Each row is a point on a tangle of strands that fork and nearly touch. The rows are in no order.
(in the rows, 128 means zero)
Points whose rows are less than 28.6 apart are linked; no others are. Some points are linked to none.
sut: [118, 106, 128, 171, 181, 125, 116, 132, 168, 181]
zeteb: [138, 119, 144, 120, 103, 100, 105, 124, 141, 125]
nokip: [106, 174, 106, 115,  98, 139, 158, 128, 115, 153]
depa: [148,  90, 146, 147, 163, 144, 112, 142, 133, 107]
bire: [129, 137, 137,  92,  93, 124, 148, 123,  85,  83]
Rubek: [140, 127, 144, 119,  97,  88,  99, 123, 144, 119]
Sivot: [140, 108, 149, 131, 117, 108, 102, 133, 145, 125]
Dono: [141, 108, 141, 111, 132, 131, 128, 127,  99,  76]
Mizi: [144,  88, 164, 137, 132,  94,  88, 137, 151, 111]
zanuv: [127, 144, 128, 112,  89, 130, 137, 126, 115, 126]
fide: [129, 168, 110, 146, 125, 116, 112, 114, 179, 186]
dor: [140, 104, 150, 115, 127, 119, 126, 128, 103,  78]
Punot: [141, 132, 135, 126, 101, 113, 105, 125, 155, 144]
nifu: [143, 140, 141, 116,  91,  87,  98, 116, 153, 126]
goda: [130, 137, 134,  98,  99, 131, 149, 124,  90,  93]
rar: [132, 101, 135, 172, 172, 132, 107, 141, 161, 158]
miti: [100, 193,  92, 106,  81, 135, 165, 123, 118, 161]
minu: [119,  95, 109, 161, 214, 152, 132, 120, 137, 147]
veg: [127, 143, 114, 103, 113, 160, 157, 130,  86,  90]
gor: [133,  92, 117, 165, 203, 156, 123, 136, 133, 117]
rabug: [144,  83, 163, 128, 141, 112, 103, 135, 130,  93]
dovor: [147, 153, 145, 111,  92,  77,  92, 105, 164, 127]
pozil: [125, 129, 127, 139, 126, 140, 132, 140, 130, 139]
mub: [103, 178,  96, 123, 108, 127, 148, 120, 138, 174]
peris: [146,  89, 160, 125, 142, 112, 110, 134, 119,  81]
teru: [133, 133, 134, 106, 111, 144, 144, 128,  99,  99]
dopu: [127, 105, 131, 177, 178, 124, 105, 139, 172, 174]
Zife: [123, 141, 138,  90,  78, 109, 144, 123,  93,  91]
vuv: [124,  96, 109, 158, 208, 154, 131, 127, 130, 130]
numok: [142,  95, 132, 155, 177, 153, 118, 142, 132, 108]
Fil: [122, 151, 122, 117,  96, 137, 147, 133, 113, 134]
Pebak: [106, 167, 107, 112, 106, 146, 162, 130, 108, 143]
kuzu: [134, 122, 141, 121, 100, 115, 116, 130, 130, 122]
lazo: [132, 129, 136, 125, 107, 127, 128, 132, 126, 130]
sogo: [141,  99, 155, 121, 129, 115, 120, 132, 113,  85]
gube: [132, 132, 112, 102, 117, 157, 151, 127,  81,  77]
Pego: [ 97, 170,  95, 120, 116, 132, 159, 119, 128, 178]
bepe: [119, 174, 100, 136, 114, 121, 129, 115, 161, 179]
balu: [147,  86, 159, 136, 150, 121, 102, 137, 134, 101]
zap: [130, 132, 135, 116, 114, 142, 141, 132, 106, 110]
tesub: [148,  84, 153, 141, 157, 134, 105, 139, 133, 104]
buri: [109, 174, 100, 130, 108, 124, 137, 120, 145, 178]
Movep: [113, 109, 117, 157, 191, 142, 136, 118, 147, 173]
fif: [133, 111, 135, 161, 153, 134, 108, 141, 159, 156]
bagus: [ 90, 189,  88, 106,  99, 135, 170, 120, 112, 169]
Gat: [116, 101, 112, 155, 203, 148, 138, 119, 136, 160]
Rerob: [139,  91, 118, 160, 192, 158, 121, 138, 128, 104]
Bemud: [107, 186,  98, 110,  82, 133, 155, 124, 118, 157]
sikes: [145,  96, 156, 135, 122,  99,  93, 134, 149, 120]
Kunir: [142, 114, 129, 115, 133, 150, 134, 129,  98,  79]
viful: [115, 108, 122, 166, 183, 133, 125, 128, 154, 177]
Rodu: [129, 137, 136, 107,  88, 122, 134, 128, 111, 114]
Vuba: [ 90, 180,  86, 111, 110, 131, 166, 112, 120, 183]
kud: [123, 170, 108, 140, 118, 120, 117, 117, 172, 176]
Sogez: [130, 128, 135, 120, 113, 136, 134, 133, 115, 118]
sep: [126, 136, 141,  99,  85, 108, 136, 123, 101, 100]
rase: [117, 156, 117, 116, 107, 145, 155, 131, 109, 132]
sipe: [139, 125, 116, 108, 129, 156, 145, 130,  88,  75]
Devig: [141,  86, 167, 133, 138,  95,  96, 139, 139,  95]

A fork is a point with three links, a tip a point with one. Leave the first point through the second and follow the links. Name the first fork or tip that comes.
Sivot / sikes | rabug
bire / goda | zeteb
mub / buri | fide
Kunir / sipe | veg
minu / Gat | fif

Name the points in between on the shortest way along the links from the first point to the second, in order.
Pebak / mub | nokip > Bemud > miti > bagus > Vuba > Pego
sut / gor | viful > Movep > Gat > minu > vuv
vuv / balu | gor > Rerob > numok > depa > tesub
zap / Zife | teru > goda > bire
bire / zanuv | Zife > sep > Rodu
